Each row is a point on a landscape with many valleys, with its height.
From any point a ball rolls to the lowest of the 6 points nearest to it. It stops when none of these is lower. Distance is the straight distance between rows; heights are no part of it.
Soku: 131; 127; 135; 114; 128; 142; 151; 111; 130; 147; 121; 128; 94; 130; 151; 121; 136; 117; 106; 109; 114; 147; 140; 118; 106; 152; 126; 141; 160; 119; 105; 121; 107; 119; 139; 149; 154; 134  (h 368)
guvo: 147; 129; 150; 119; 114; 149; 133; 104; 140; 153; 116; 146; 94; 117; 137; 152; 191; 123; 93; 128; 125; 150; 128; 111; 131; 136; 100; 162; 121; 112; 122; 135; 107; 105; 129; 129; 117; 151  (h 752)
tipot: 114; 135; 127; 141; 121; 117; 120; 153; 136; 132; 135; 117; 126; 125; 127; 131; 106; 136; 143; 132; 138; 103; 148; 120; 141; 123; 131; 104; 114; 149; 141; 141; 154; 130; 136; 125; 109; 111  (h 472)
lon: 120; 144; 134; 124; 117; 128; 153; 136; 132; 119; 117; 167; 145; 141; 119; 108; 163; 113; 95; 147; 126; 122; 120; 123; 136; 141; 113; 118; 86; 133; 142; 147; 134; 126; 138; 146; 119; 139  (h 593)
pesep: 99; 138; 107; 138; 116; 105; 132; 172; 118; 116; 143; 140; 151; 146; 126; 112; 89; 111; 158; 122; 101; 69; 113; 132; 135; 116; 142; 84; 120; 152; 155; 135; 153; 124; 137; 140; 120; 114  (h 444)
Gove: 148; 130; 161; 151; 144; 131; 92; 125; 130; 102; 136; 119; 135; 112; 143; 122; 131; 136; 141; 135; 157; 129; 138; 114; 164; 105; 119; 154; 119; 124; 127; 125; 133; 131; 122; 127; 122; 114  (h 525)
feza: 129; 137; 120; 121; 112; 138; 141; 145; 141; 139; 105; 118; 107; 126; 113; 141; 113; 115; 140; 124; 125; 119; 137; 125; 125; 128; 108; 105; 110; 126; 126; 127; 134; 125; 128; 122; 127; 140  (h 558)
todu: 127; 104; 137; 160; 129; 143; 134; 121; 143; 109; 141; 142; 143; 123; 94; 116; 127; 118; 126; 154; 123; 141; 94; 150; 172; 122; 115; 112; 87; 145; 131; 128; 149; 152; 101; 136; 132; 150  (h 513)
nuti: 124; 114; 113; 140; 118; 153; 163; 113; 128; 121; 135; 136; 130; 145; 105; 145; 138; 128; 120; 142; 109; 142; 80; 140; 132; 145; 124; 123; 121; 121; 165; 128; 151; 141; 108; 138; 105; 130  (h 767)
dasif: 99; 115; 99; 162; 119; 145; 154; 124; 135; 122; 142; 114; 141; 142; 101; 114; 65; 134; 178; 139; 82; 103; 109; 129; 153; 129; 128; 89; 129; 140; 158; 143; 166; 111; 100; 125; 128; 132  (h 454)
Pedam: 129; 144; 107; 146; 124; 130; 130; 149; 133; 123; 97; 140; 114; 142; 123; 144; 123; 117; 131; 140; 134; 132; 159; 112; 153; 122; 110; 119; 109; 112; 168; 126; 138; 100; 128; 117; 106; 113  (h 433)
sira: 128; 114; 162; 140; 139; 124; 98; 125; 142; 109; 156; 135; 149; 110; 115; 94; 127; 141; 144; 143; 163; 112; 103; 124; 143; 100; 122; 115; 112; 150; 106; 145; 119; 137; 124; 114; 133; 152  (h 448)
zolu: 152; 131; 131; 103; 131; 143; 159; 101; 120; 134; 114; 101; 114; 127; 152; 128; 129; 111; 114; 119; 117; 127; 127; 115; 110; 151; 136; 146; 187; 104; 129; 103; 120; 123; 110; 149; 123; 134  (h 356)
vuruz: 131; 112; 119; 123; 136; 139; 168; 121; 120; 134; 129; 111; 123; 140; 137; 117; 113; 127; 144; 121; 104; 134; 117; 132; 105; 133; 146; 123; 179; 124; 119; 126; 119; 140; 130; 152; 133; 131  (h 362)
mif: 134; 89; 157; 122; 137; 149; 134; 109; 151; 133; 126; 141; 144; 127; 134; 108; 116; 143; 110; 133; 124; 132; 113; 146; 128; 130; 108; 142; 98; 137; 94; 152; 106; 139; 116; 110; 170; 174  (h 461)
sekat: 130; 137; 138; 104; 139; 109; 133; 125; 115; 151; 128; 117; 110; 134; 126; 129; 121; 129; 150; 121; 141; 137; 141; 123; 103; 138; 134; 135; 159; 117; 96; 126; 114; 137; 134; 111; 136; 125  (h 158)
Zef: 120; 134; 120; 91; 135; 127; 143; 155; 127; 149; 115; 112; 109; 137; 142; 158; 110; 139; 158; 109; 71; 121; 154; 148; 77; 136; 157; 141; 142; 121; 129; 133; 136; 135; 133; 133; 159; 109  (h 75)
Pobik: 149; 128; 150; 101; 136; 155; 130; 116; 117; 153; 126; 125; 108; 105; 138; 134; 141; 132; 102; 125; 122; 134; 119; 134; 120; 124; 99; 143; 123; 129; 93; 128; 109; 129; 126; 113; 160; 144  (h 462)
Zub: 118; 128; 160; 119; 132; 118; 115; 131; 127; 124; 148; 151; 139; 135; 135; 113; 146; 132; 105; 116; 165; 112; 125; 141; 116; 120; 97; 137; 112; 149; 107; 148; 92; 133; 139; 135; 154; 152  (h 396)
Zigu: 100; 150; 88; 122; 121; 94; 129; 155; 116; 125; 149; 95; 137; 137; 127; 147; 117; 115; 148; 106; 145; 112; 150; 109; 114; 122; 142; 102; 150; 133; 153; 113; 138; 116; 138; 124; 106; 86  (h 309)
gaf: 104; 131; 120; 128; 125; 104; 128; 158; 131; 129; 137; 150; 130; 129; 114; 104; 124; 131; 122; 112; 133; 103; 126; 141; 124; 112; 118; 93; 110; 148; 130; 123; 122; 126; 150; 150; 115; 118  (h 597)
Vope: 153; 125; 112; 137; 123; 174; 171; 104; 134; 137; 109; 135; 132; 137; 127; 132; 133; 111; 99; 149; 100; 156; 105; 130; 116; 131; 150; 140; 158; 121; 140; 136; 122; 114; 122; 148; 109; 134  (h 614)
dovi: 116; 137; 150; 112; 149; 111; 116; 126; 131; 130; 127; 147; 128; 126; 144; 118; 163; 111; 63; 117; 129; 110; 134; 146; 112; 148; 118; 144; 119; 122; 125; 129; 97; 133; 154; 134; 147; 137  (h 65)
zoz: 118; 108; 129; 147; 127; 137; 130; 122; 124; 110; 135; 143; 162; 139; 121; 81; 125; 140; 117; 138; 135; 124; 97; 141; 137; 134; 115; 101; 109; 151; 131; 147; 121; 143; 147; 134; 155; 149  (h 535)
vubor: 121; 113; 95; 127; 127; 126; 143; 127; 107; 123; 106; 146; 132; 154; 137; 121; 137; 110; 122; 109; 108; 125; 111; 133; 105; 160; 147; 110; 171; 117; 139; 119; 146; 126; 131; 159; 105; 120  (h 508)
Dega: 130; 115; 131; 112; 132; 118; 130; 101; 125; 125; 130; 125; 115; 125; 137; 113; 141; 122; 103; 97; 141; 137; 128; 145; 94; 149; 123; 142; 164; 119; 131; 123; 100; 140; 140; 140; 133; 125  (h 152)
zomeb: 138; 118; 110; 147; 137; 156; 140; 111; 149; 112; 140; 109; 137; 139; 122; 120; 128; 144; 124; 133; 119; 171; 101; 152; 124; 143; 146; 133; 144; 131; 127; 116; 148; 136; 119; 133; 118; 139  (h 858)
Bobif: 122; 134; 140; 129; 140; 90; 100; 144; 108; 118; 131; 116; 130; 120; 132; 129; 117; 146; 146; 133; 168; 122; 165; 112; 123; 127; 134; 108; 134; 141; 126; 118; 122; 132; 160; 97; 109; 100  (h 369)
nirud: 154; 126; 161; 140; 110; 133; 123; 126; 143; 143; 129; 143; 131; 107; 136; 119; 141; 116; 101; 113; 124; 106; 147; 127; 158; 121; 82; 141; 87; 151; 118; 151; 95; 128; 147; 118; 138; 165  (h 700)
nuniv: 135; 141; 147; 127; 94; 157; 142; 127; 163; 150; 129; 154; 103; 116; 145; 166; 162; 115; 74; 109; 142; 126; 161; 109; 137; 129; 111; 148; 85; 121; 123; 151; 104; 103; 139; 121; 114; 148  (h 644)
Zer: 121; 132; 99; 156; 134; 105; 106; 113; 111; 96; 133; 133; 154; 137; 134; 133; 158; 121; 133; 123; 156; 134; 117; 131; 148; 126; 155; 130; 147; 128; 149; 112; 125; 108; 130; 149; 86; 104  (h 699)
kupud: 98; 129; 125; 142; 129; 101; 143; 141; 110; 104; 146; 128; 146; 141; 115; 103; 83; 137; 174; 142; 125; 105; 103; 135; 121; 114; 123; 94; 132; 167; 144; 143; 148; 137; 139; 117; 151; 132  (h 486)
fon: 106; 114; 168; 109; 146; 120; 105; 112; 129; 133; 126; 134; 153; 148; 137; 93; 129; 155; 108; 122; 144; 118; 109; 159; 108; 116; 109; 134; 116; 132; 97; 162; 106; 129; 131; 141; 167; 177  (h 409)
fip: 123; 134; 120; 150; 127; 109; 128; 104; 112; 109; 106; 139; 136; 141; 114; 135; 149; 126; 113; 127; 140; 122; 101; 123; 134; 132; 145; 126; 136; 118; 143; 116; 134; 127; 147; 157; 87; 111  (h 741)
geg: 149; 143; 127; 133; 134; 149; 116; 129; 139; 130; 123; 110; 116; 136; 126; 144; 137; 146; 125; 145; 142; 143; 141; 114; 134; 120; 110; 133; 113; 118; 122; 116; 129; 125; 120; 117; 117; 122  (h 572)
fis: 101; 159; 90; 107; 116; 97; 132; 133; 122; 151; 127; 144; 130; 140; 144; 142; 135; 97; 94; 111; 83; 110; 161; 108; 100; 164; 155; 132; 158; 89; 144; 110; 141; 117; 141; 162; 116; 110  (h 114)
pifin: 116; 135; 129; 90; 121; 112; 143; 143; 130; 139; 125; 133; 118; 129; 146; 146; 117; 114; 123; 119; 114; 93; 162; 151; 84; 142; 119; 131; 138; 119; 124; 129; 110; 131; 138; 146; 140; 122  (h 185)
sike: 112; 133; 153; 110; 125; 100; 108; 153; 132; 141; 165; 130; 125; 107; 148; 127; 118; 128; 119; 134; 139; 88; 150; 138; 115; 114; 104; 115; 118; 135; 111; 162; 111; 130; 147; 117; 142; 148  (h 432)
pebe: 145; 135; 111; 124; 108; 144; 162; 106; 137; 148; 93; 143; 99; 144; 140; 147; 151; 112; 107; 122; 114; 136; 125; 119; 108; 147; 141; 158; 143; 101; 148; 114; 118; 104; 128; 150; 111; 130  (h 502)
sus: 125; 137; 84; 128; 106; 144; 142; 135; 122; 122; 79; 111; 97; 137; 132; 156; 117; 115; 149; 113; 95; 152; 131; 131; 118; 130; 157; 128; 154; 119; 172; 107; 140; 114; 114; 136; 124; 115  (h 213)
rut: 153; 112; 152; 164; 143; 161; 102; 119; 136; 106; 137; 133; 142; 111; 125; 133; 153; 139; 118; 154; 148; 162; 106; 133; 169; 104; 128; 154; 130; 131; 142; 106; 128; 132; 122; 131; 110; 122  (h 458)
bobov: 101; 118; 112; 129; 121; 133; 145; 147; 140; 136; 134; 117; 116; 139; 130; 122; 77; 102; 177; 146; 77; 101; 131; 139; 124; 127; 144; 91; 137; 149; 151; 136; 150; 94; 116; 117; 134; 113  (h 265)
bor: 140; 124; 133; 121; 109; 147; 147; 144; 157; 160; 121; 138; 97; 119; 136; 143; 127; 122; 98; 143; 126; 121; 143; 128; 129; 138; 109; 128; 99; 119; 131; 141; 110; 115; 136; 126; 150; 150  (h 507)
pak: 168; 142; 129; 112; 109; 147; 139; 128; 144; 150; 114; 116; 93; 124; 128; 157; 136; 126; 124; 132; 120; 139; 152; 107; 137; 136; 103; 133; 124; 104; 131; 130; 126; 104; 125; 124; 133; 138  (h 537)
Nez: 105; 124; 106; 101; 129; 118; 158; 144; 102; 116; 121; 131; 129; 148; 133; 116; 117; 110; 120; 109; 86; 119; 120; 150; 97; 133; 162; 116; 137; 114; 156; 113; 131; 122; 131; 156; 144; 112  (h 228)
Tela: 120; 151; 102; 118; 111; 134; 153; 122; 127; 144; 90; 152; 106; 143; 123; 152; 158; 105; 98; 130; 116; 141; 118; 102; 142; 151; 146; 132; 120; 114; 154; 118; 143; 107; 133; 145; 89; 112  (h 483)
kud: 127; 111; 124; 138; 140; 129; 123; 130; 120; 110; 147; 117; 152; 148; 128; 84; 111; 140; 174; 152; 130; 123; 93; 134; 146; 122; 134; 105; 121; 157; 126; 138; 147; 138; 124; 108; 131; 141  (h 186)
keso: 102; 117; 122; 91; 117; 121; 149; 142; 136; 163; 129; 108; 91; 130; 136; 155; 74; 130; 158; 133; 65; 86; 148; 147; 107; 132; 122; 125; 121; 133; 111; 139; 126; 124; 118; 121; 159; 115  (h 130)
dulo: 152; 125; 143; 116; 120; 129; 113; 119; 118; 127; 139; 122; 114; 127; 137; 149; 171; 121; 116; 119; 158; 127; 157; 100; 124; 122; 127; 154; 129; 112; 109; 111; 111; 122; 131; 122; 98; 124  (h 395)
nutat: 113; 121; 111; 104; 123; 142; 157; 147; 130; 131; 98; 120; 108; 131; 120; 149; 113; 124; 128; 120; 68; 120; 129; 150; 86; 149; 150; 127; 142; 97; 144; 132; 126; 105; 110; 145; 151; 104  (h 115)
Tadom: 136; 120; 167; 128; 126; 103; 87; 103; 116; 102; 152; 123; 159; 111; 127; 108; 153; 133; 122; 129; 182; 115; 141; 141; 123; 111; 122; 137; 112; 149; 121; 135; 104; 153; 150; 93; 123; 123  (h 463)
zufib: 123; 133; 137; 109; 134; 90; 103; 85; 111; 119; 161; 138; 128; 114; 147; 135; 178; 113; 80; 105; 162; 125; 132; 129; 118; 134; 114; 147; 150; 116; 124; 119; 90; 141; 157; 138; 123; 125  (h 376)
vani: 131; 153; 131; 102; 101; 141; 148; 150; 116; 157; 112; 144; 97; 118; 127; 141; 152; 100; 86; 113; 116; 109; 155; 130; 121; 136; 123; 131; 96; 115; 140; 138; 134; 115; 148; 140; 115; 117  (h 292)
zol: 117; 144; 96; 168; 111; 141; 142; 122; 125; 126; 107; 124; 132; 143; 138; 140; 125; 151; 143; 139; 136; 151; 114; 128; 156; 133; 138; 128; 166; 128; 172; 97; 154; 103; 125; 139; 92; 103  (h 592)
Gofo: 162; 137; 115; 124; 128; 132; 126; 134; 135; 139; 123; 119; 80; 113; 150; 161; 152; 127; 119; 126; 139; 143; 167; 91; 138; 124; 100; 149; 123; 108; 138; 121; 136; 116; 128; 118; 114; 110  (h 585)
Kemob: 128; 134; 100; 108; 130; 123; 140; 145; 123; 158; 132; 107; 108; 145; 129; 132; 95; 137; 162; 123; 111; 126; 151; 135; 106; 119; 138; 117; 154; 120; 122; 113; 154; 120; 130; 104; 138; 121  (h 194)
vaget: 153; 132; 128; 169; 125; 158; 93; 125; 123; 108; 117; 128; 136; 121; 124; 140; 126; 132; 132; 130; 134; 154; 131; 102; 170; 111; 137; 154; 140; 126; 138; 103; 157; 132; 99; 134; 106; 94  (h 131)
rezu: 107; 143; 98; 122; 113; 135; 143; 156; 131; 128; 105; 150; 116; 136; 118; 139; 124; 123; 130; 128; 114; 112; 121; 140; 140; 121; 122; 106; 125; 126; 162; 118; 142; 108; 132; 141; 114; 125  (h 481)
Pek: 128; 148; 89; 112; 126; 126; 147; 146; 100; 132; 111; 121; 119; 159; 140; 141; 149; 104; 111; 107; 127; 129; 136; 114; 120; 151; 160; 127; 170; 112; 171; 89; 134; 115; 143; 163; 77; 100  (h 317)
nup: 129; 147; 133; 95; 118; 96; 120; 146; 129; 157; 147; 146; 110; 102; 146; 143; 103; 130; 136; 119; 122; 98; 181; 123; 97; 139; 113; 120; 103; 127; 106; 144; 109; 129; 130; 106; 144; 138  (h 324)
per: 104; 138; 94; 104; 116; 113; 132; 171; 112; 143; 127; 142; 117; 134; 140; 148; 125; 109; 149; 114; 93; 82; 174; 129; 99; 125; 132; 120; 121; 111; 157; 112; 140; 124; 132; 125; 109; 97  (h 214)
futes: 118; 126; 102; 143; 132; 121; 133; 151; 102; 103; 128; 135; 159; 147; 128; 120; 129; 133; 157; 120; 135; 98; 102; 128; 136; 134; 138; 77; 126; 138; 151; 110; 149; 130; 131; 142; 106; 89  (h 581)
zazi: 111; 152; 111; 108; 128; 111; 132; 134; 104; 128; 136; 148; 141; 137; 137; 119; 125; 119; 119; 113; 99; 100; 118; 156; 87; 142; 152; 132; 141; 126; 147; 129; 131; 140; 139; 145; 138; 110  (h 339)
Gezor: 136; 106; 153; 110; 137; 121; 117; 105; 125; 126; 143; 108; 138; 123; 125; 98; 137; 157; 128; 124; 147; 133; 97; 141; 111; 117; 130; 138; 139; 152; 102; 129; 115; 141; 143; 112; 158; 150  (h 410)
Reto: 129; 120; 155; 153; 144; 154; 98; 131; 137; 115; 142; 128; 142; 110; 112; 133; 94; 123; 141; 149; 131; 145; 136; 112; 193; 97; 118; 147; 104; 123; 118; 136; 128; 131; 93; 134; 123; 120  (h 455)
fini: 97; 135; 116; 176; 137; 142; 106; 153; 138; 105; 132; 127; 125; 118; 118; 129; 99; 113; 144; 129; 109; 138; 124; 125; 178; 122; 124; 104; 110; 144; 158; 122; 170; 113; 107; 155; 109; 118  (h 457)
dubev: 154; 109; 141; 130; 111; 163; 138; 107; 147; 124; 113; 145; 137; 133; 107; 133; 152; 131; 92; 148; 129; 144; 105; 132; 121; 120; 102; 141; 114; 119; 124; 152; 124; 144; 114; 129; 143; 148  (h 668)
sel: 135; 117; 135; 123; 134; 105; 105; 112; 125; 109; 146; 112; 152; 110; 124; 102; 125; 143; 156; 140; 172; 133; 102; 122; 130; 113; 143; 118; 140; 145; 104; 135; 119; 152; 145; 93; 135; 128  (h 484)
nuzu: 137; 102; 150; 112; 144; 127; 123; 94; 129; 125; 122; 120; 142; 119; 140; 117; 143; 150; 104; 112; 135; 132; 108; 137; 119; 127; 113; 162; 139; 130; 99; 153; 99; 142; 139; 121; 148; 163  (h 343)
vil: 167; 126; 144; 108; 112; 148; 146; 93; 162; 164; 113; 121; 95; 122; 137; 127; 159; 114; 92; 120; 112; 165; 121; 111; 128; 140; 112; 177; 154; 98; 102; 121; 98; 119; 107; 120; 118; 142  (h 913)
Vese: 153; 116; 159; 157; 138; 168; 93; 124; 149; 137; 149; 122; 134; 115; 118; 138; 116; 139; 142; 153; 127; 150; 118; 122; 182; 123; 112; 147; 117; 129; 104; 147; 137; 143; 101; 110; 138; 152  (h 514)
gasel: 145; 127; 124; 102; 113; 130; 123; 121; 120; 160; 113; 105; 106; 106; 142; 131; 137; 127; 130; 125; 138; 151; 134; 102; 127; 144; 133; 140; 156; 111; 114; 116; 114; 113; 137; 129; 121; 128  (h 366)
fuda: 142; 150; 101; 137; 126; 141; 131; 141; 109; 116; 112; 102; 120; 146; 137; 145; 123; 148; 145; 144; 137; 140; 137; 120; 118; 130; 129; 119; 142; 122; 121; 120; 142; 130; 99; 126; 131; 128  (h 453)
dubo: 112; 152; 113; 80; 130; 104; 134; 129; 123; 145; 124; 92; 116; 113; 139; 147; 86; 112; 146; 118; 112; 128; 167; 130; 83; 157; 142; 129; 176; 113; 131; 113; 136; 130; 129; 117; 124; 122  (h 154)
Bokuf: 134; 96; 156; 153; 162; 143; 109; 110; 135; 112; 151; 129; 169; 130; 124; 104; 117; 147; 141; 154; 143; 135; 103; 141; 153; 105; 125; 128; 117; 134; 106; 136; 145; 161; 121; 104; 140; 141  (h 497)
tomap: 125; 114; 162; 98; 132; 141; 149; 144; 137; 150; 117; 132; 112; 148; 134; 113; 122; 128; 120; 129; 117; 113; 138; 153; 102; 139; 114; 130; 124; 119; 112; 145; 110; 132; 124; 128; 190; 168  (h 391)
gugel: 131; 97; 162; 128; 151; 118; 101; 109; 146; 123; 138; 132; 175; 132; 128; 69; 130; 160; 110; 132; 155; 129; 85; 160; 108; 98; 123; 132; 119; 161; 85; 126; 108; 146; 123; 109; 143; 173  (h 456)
matut: 162; 141; 146; 130; 117; 136; 104; 123; 144; 138; 112; 99; 120; 89; 126; 154; 141; 138; 127; 136; 145; 151; 140; 79; 163; 121; 116; 150; 119; 107; 90; 109; 133; 124; 121; 102; 137; 112  (h 552)
Genis: 122; 139; 117; 171; 136; 117; 102; 126; 121; 90; 128; 145; 162; 123; 100; 117; 132; 135; 148; 137; 135; 120; 115; 115; 138; 107; 135; 101; 113; 144; 143; 132; 136; 126; 121; 137; 110; 120  (h 698)
pegan: 136; 104; 149; 124; 154; 117; 97; 93; 128; 110; 157; 103; 161; 132; 113; 89; 134; 130; 103; 116; 161; 139; 90; 128; 130; 105; 148; 150; 142; 128; 92; 116; 109; 172; 118; 97; 126; 153  (h 464)
rivub: 133; 101; 143; 155; 132; 153; 128; 118; 154; 107; 145; 164; 158; 115; 115; 108; 146; 131; 98; 125; 150; 125; 95; 155; 138; 119; 100; 144; 88; 139; 115; 146; 115; 151; 107; 129; 136; 163  (h 562)
sumu: 124; 128; 145; 139; 144; 106; 83; 128; 143; 112; 156; 116; 150; 106; 115; 124; 126; 128; 162; 127; 156; 108; 154; 114; 164; 113; 132; 118; 123; 142; 122; 139; 139; 134; 131; 111; 128; 108  (h 519)
Muru: 113; 155; 115; 98; 123; 102; 111; 155; 130; 153; 122; 143; 116; 120; 135; 118; 132; 109; 102; 117; 88; 95; 172; 122; 102; 134; 122; 113; 105; 115; 126; 123; 110; 131; 152; 148; 133; 115  (h 124)
suv: 126; 124; 133; 162; 162; 150; 108; 141; 138; 125; 136; 114; 140; 112; 114; 130; 111; 154; 147; 165; 126; 187; 122; 142; 168; 104; 142; 124; 127; 133; 103; 121; 151; 149; 110; 121; 142; 106  (h 584)
let: 126; 114; 120; 156; 127; 124; 130; 143; 155; 135; 135; 125; 114; 124; 111; 153; 95; 119; 139; 137; 121; 145; 135; 138; 173; 121; 112; 112; 93; 138; 140; 146; 149; 111; 113; 127; 135; 134  (h 169)
dotup: 111; 120; 108; 134; 108; 127; 162; 133; 118; 119; 111; 144; 145; 150; 109; 108; 117; 135; 140; 121; 92; 135; 100; 148; 124; 128; 128; 116; 95; 146; 138; 137; 139; 132; 129; 128; 142; 136  (h 606)
sizo: 144; 116; 126; 147; 106; 110; 116; 86; 118; 101; 137; 135; 149; 135; 136; 114; 157; 127; 131; 121; 159; 138; 108; 121; 131; 127; 154; 138; 144; 116; 126; 111; 101; 137; 136; 150; 91; 113  (h 554)
sikes: 125; 115; 154; 168; 143; 117; 92; 142; 148; 115; 159; 119; 130; 107; 115; 124; 117; 121; 143; 144; 148; 115; 134; 129; 199; 95; 113; 136; 77; 165; 120; 152; 137; 123; 126; 107; 126; 150  (h 522)
Dola: 124; 146; 110; 114; 116; 122; 134; 144; 125; 119; 118; 128; 119; 140; 132; 135; 135; 110; 148; 114; 122; 114; 124; 142; 89; 135; 146; 100; 139; 114; 147; 115; 143; 132; 133; 132; 109; 108  (h 330)
mizuk: 143; 118; 132; 142; 139; 131; 131; 119; 110; 108; 124; 139; 134; 121; 114; 113; 161; 143; 121; 129; 148; 126; 109; 128; 132; 127; 129; 106; 116; 142; 127; 135; 117; 132; 136; 128; 138; 156  (h 141)
gefem: 102; 137; 105; 157; 140; 113; 118; 130; 112; 118; 130; 95; 154; 142; 119; 126; 69; 139; 187; 127; 155; 129; 142; 119; 155; 119; 158; 109; 163; 139; 172; 120; 158; 112; 122; 142; 101; 91  (h 712)
Geli: 143; 128; 115; 138; 145; 159; 113; 134; 132; 132; 108; 119; 105; 113; 128; 149; 120; 138; 148; 137; 127; 183; 120; 100; 153; 135; 131; 138; 151; 100; 112; 105; 132; 123; 105; 115; 118; 112  (h 495)
ribu: 133; 119; 159; 114; 150; 125; 100; 112; 128; 134; 145; 108; 139; 112; 111; 122; 123; 149; 145; 135; 151; 136; 125; 116; 148; 115; 137; 130; 118; 139; 85; 139; 111; 156; 137; 97; 139; 137  (h 473)
nen: 113; 139; 108; 160; 138; 127; 115; 138; 102; 113; 121; 95; 135; 148; 116; 118; 100; 146; 183; 138; 129; 138; 122; 140; 159; 123; 141; 122; 152; 147; 157; 119; 167; 109; 105; 133; 104; 102  (h 647)
vavud: 147; 107; 143; 131; 141; 120; 120; 131; 154; 147; 133; 123; 129; 112; 132; 132; 118; 147; 135; 147; 123; 135; 142; 110; 153; 140; 116; 126; 102; 143; 86; 141; 118; 137; 114; 95; 160; 167  (h 551)
Sal: 134; 134; 163; 144; 144; 150; 105; 127; 135; 132; 133; 122; 133; 95; 112; 133; 116; 140; 127; 129; 144; 162; 133; 113; 162; 103; 134; 166; 117; 126; 100; 120; 130; 141; 107; 102; 132; 122  (h 500)
vefe: 125; 115; 126; 156; 122; 112; 129; 113; 124; 93; 132; 159; 168; 126; 99; 114; 156; 133; 113; 144; 133; 122; 95; 136; 153; 122; 136; 123; 100; 137; 144; 126; 159; 152; 127; 153; 106; 122  (h 709)
Mut: 111; 121; 128; 88; 129; 146; 149; 112; 123; 136; 116; 124; 119; 135; 141; 124; 111; 108; 96; 119; 121; 125; 143; 139; 83; 140; 137; 135; 132; 120; 128; 133; 113; 125; 137; 148; 186; 145  (h 287)
Fibit: 132; 131; 126; 145; 145; 134; 127; 131; 125; 136; 130; 111; 137; 115; 118; 134; 95; 160; 175; 150; 140; 150; 128; 115; 152; 117; 137; 128; 143; 147; 108; 122; 135; 129; 109; 103; 135; 113  (h 633)
Pef: 119; 142; 111; 138; 128; 108; 150; 149; 113; 120; 124; 104; 133; 151; 128; 131; 111; 139; 178; 124; 123; 98; 143; 134; 102; 148; 131; 104; 152; 131; 145; 119; 151; 117; 126; 124; 127; 121  (h 367)
diti: 121; 149; 107; 121; 115; 99; 130; 131; 120; 137; 153; 142; 122; 134; 138; 139; 131; 111; 131; 114; 129; 129; 144; 120; 110; 145; 139; 124; 159; 107; 141; 126; 103; 132; 151; 140; 101; 104  (h 300)
tavu: 127; 113; 102; 129; 109; 153; 175; 133; 119; 125; 91; 145; 126; 139; 116; 123; 121; 135; 110; 131; 101; 131; 104; 136; 93; 135; 134; 126; 112; 115; 148; 127; 142; 132; 126; 136; 152; 132  (h 331)
Dar: 117; 135; 140; 104; 114; 142; 164; 136; 157; 140; 91; 163; 110; 133; 127; 145; 159; 116; 87; 126; 97; 133; 133; 143; 89; 124; 144; 152; 91; 103; 131; 149; 112; 110; 114; 165; 165; 145  (h 568)
vubiv: 137; 124; 142; 150; 118; 118; 123; 131; 120; 106; 112; 145; 136; 123; 121; 137; 167; 122; 106; 134; 151; 120; 116; 138; 144; 144; 132; 129; 96; 121; 135; 131; 133; 130; 123; 136; 102; 132  (h 543)
ladel: 124; 128; 126; 104; 112; 106; 171; 135; 116; 134; 111; 153; 122; 140; 116; 119; 153; 106; 101; 128; 98; 125; 116; 139; 101; 132; 131; 119; 110; 118; 153; 132; 129; 118; 134; 158; 136; 115  (h 401)
lifif: 110; 123; 106; 127; 136; 122; 130; 129; 110; 111; 139; 115; 158; 156; 126; 122; 109; 128; 154; 121; 132; 119; 97; 143; 102; 131; 142; 108; 143; 143; 134; 135; 136; 126; 132; 138; 136; 122  (h 520)
kigo: 126; 142; 129; 94; 134; 108; 124; 130; 118; 170; 133; 103; 99; 98; 141; 151; 108; 130; 139; 112; 125; 151; 163; 124; 97; 143; 129; 139; 173; 130; 93; 116; 122; 128; 132; 87; 148; 134  (h 248)
Danab: 142; 129; 144; 146; 149; 112; 99; 109; 129; 112; 138; 118; 131; 118; 132; 131; 129; 146; 144; 144; 159; 156; 129; 110; 136; 117; 132; 145; 148; 120; 111; 122; 128; 135; 117; 90; 128; 109  (h 539)
foze: 135; 142; 132; 92; 133; 115; 101; 133; 112; 131; 142; 112; 117; 110; 148; 136; 157; 143; 131; 128; 158; 123; 157; 105; 129; 127; 109; 146; 117; 133; 99; 131; 115; 145; 148; 93; 131; 140  (h 166)
pul: 126; 158; 142; 114; 124; 123; 127; 130; 113; 150; 140; 150; 95; 120; 131; 142; 156; 116; 99; 97; 137; 125; 153; 107; 112; 139; 106; 146; 121; 119; 120; 133; 101; 122; 153; 136; 116; 127  (h 521)
furi: 126; 129; 124; 155; 127; 138; 134; 138; 138; 130; 135; 126; 135; 150; 135; 132; 89; 147; 162; 136; 118; 137; 133; 119; 133; 118; 118; 112; 119; 145; 120; 129; 152; 121; 118; 114; 140; 130  (h 524)
sed: 151; 115; 137; 141; 133; 112; 108; 92; 126; 96; 155; 148; 138; 114; 137; 112; 150; 125; 110; 114; 165; 138; 115; 138; 132; 116; 132; 146; 120; 148; 129; 125; 114; 140; 131; 120; 103; 136  (h 424)

Where does a ball stop that starts at each point below?
rezu => Zef
vil => dovi
dulo => dovi
gugel => dovi
Gofo => dovi
futes => Zef
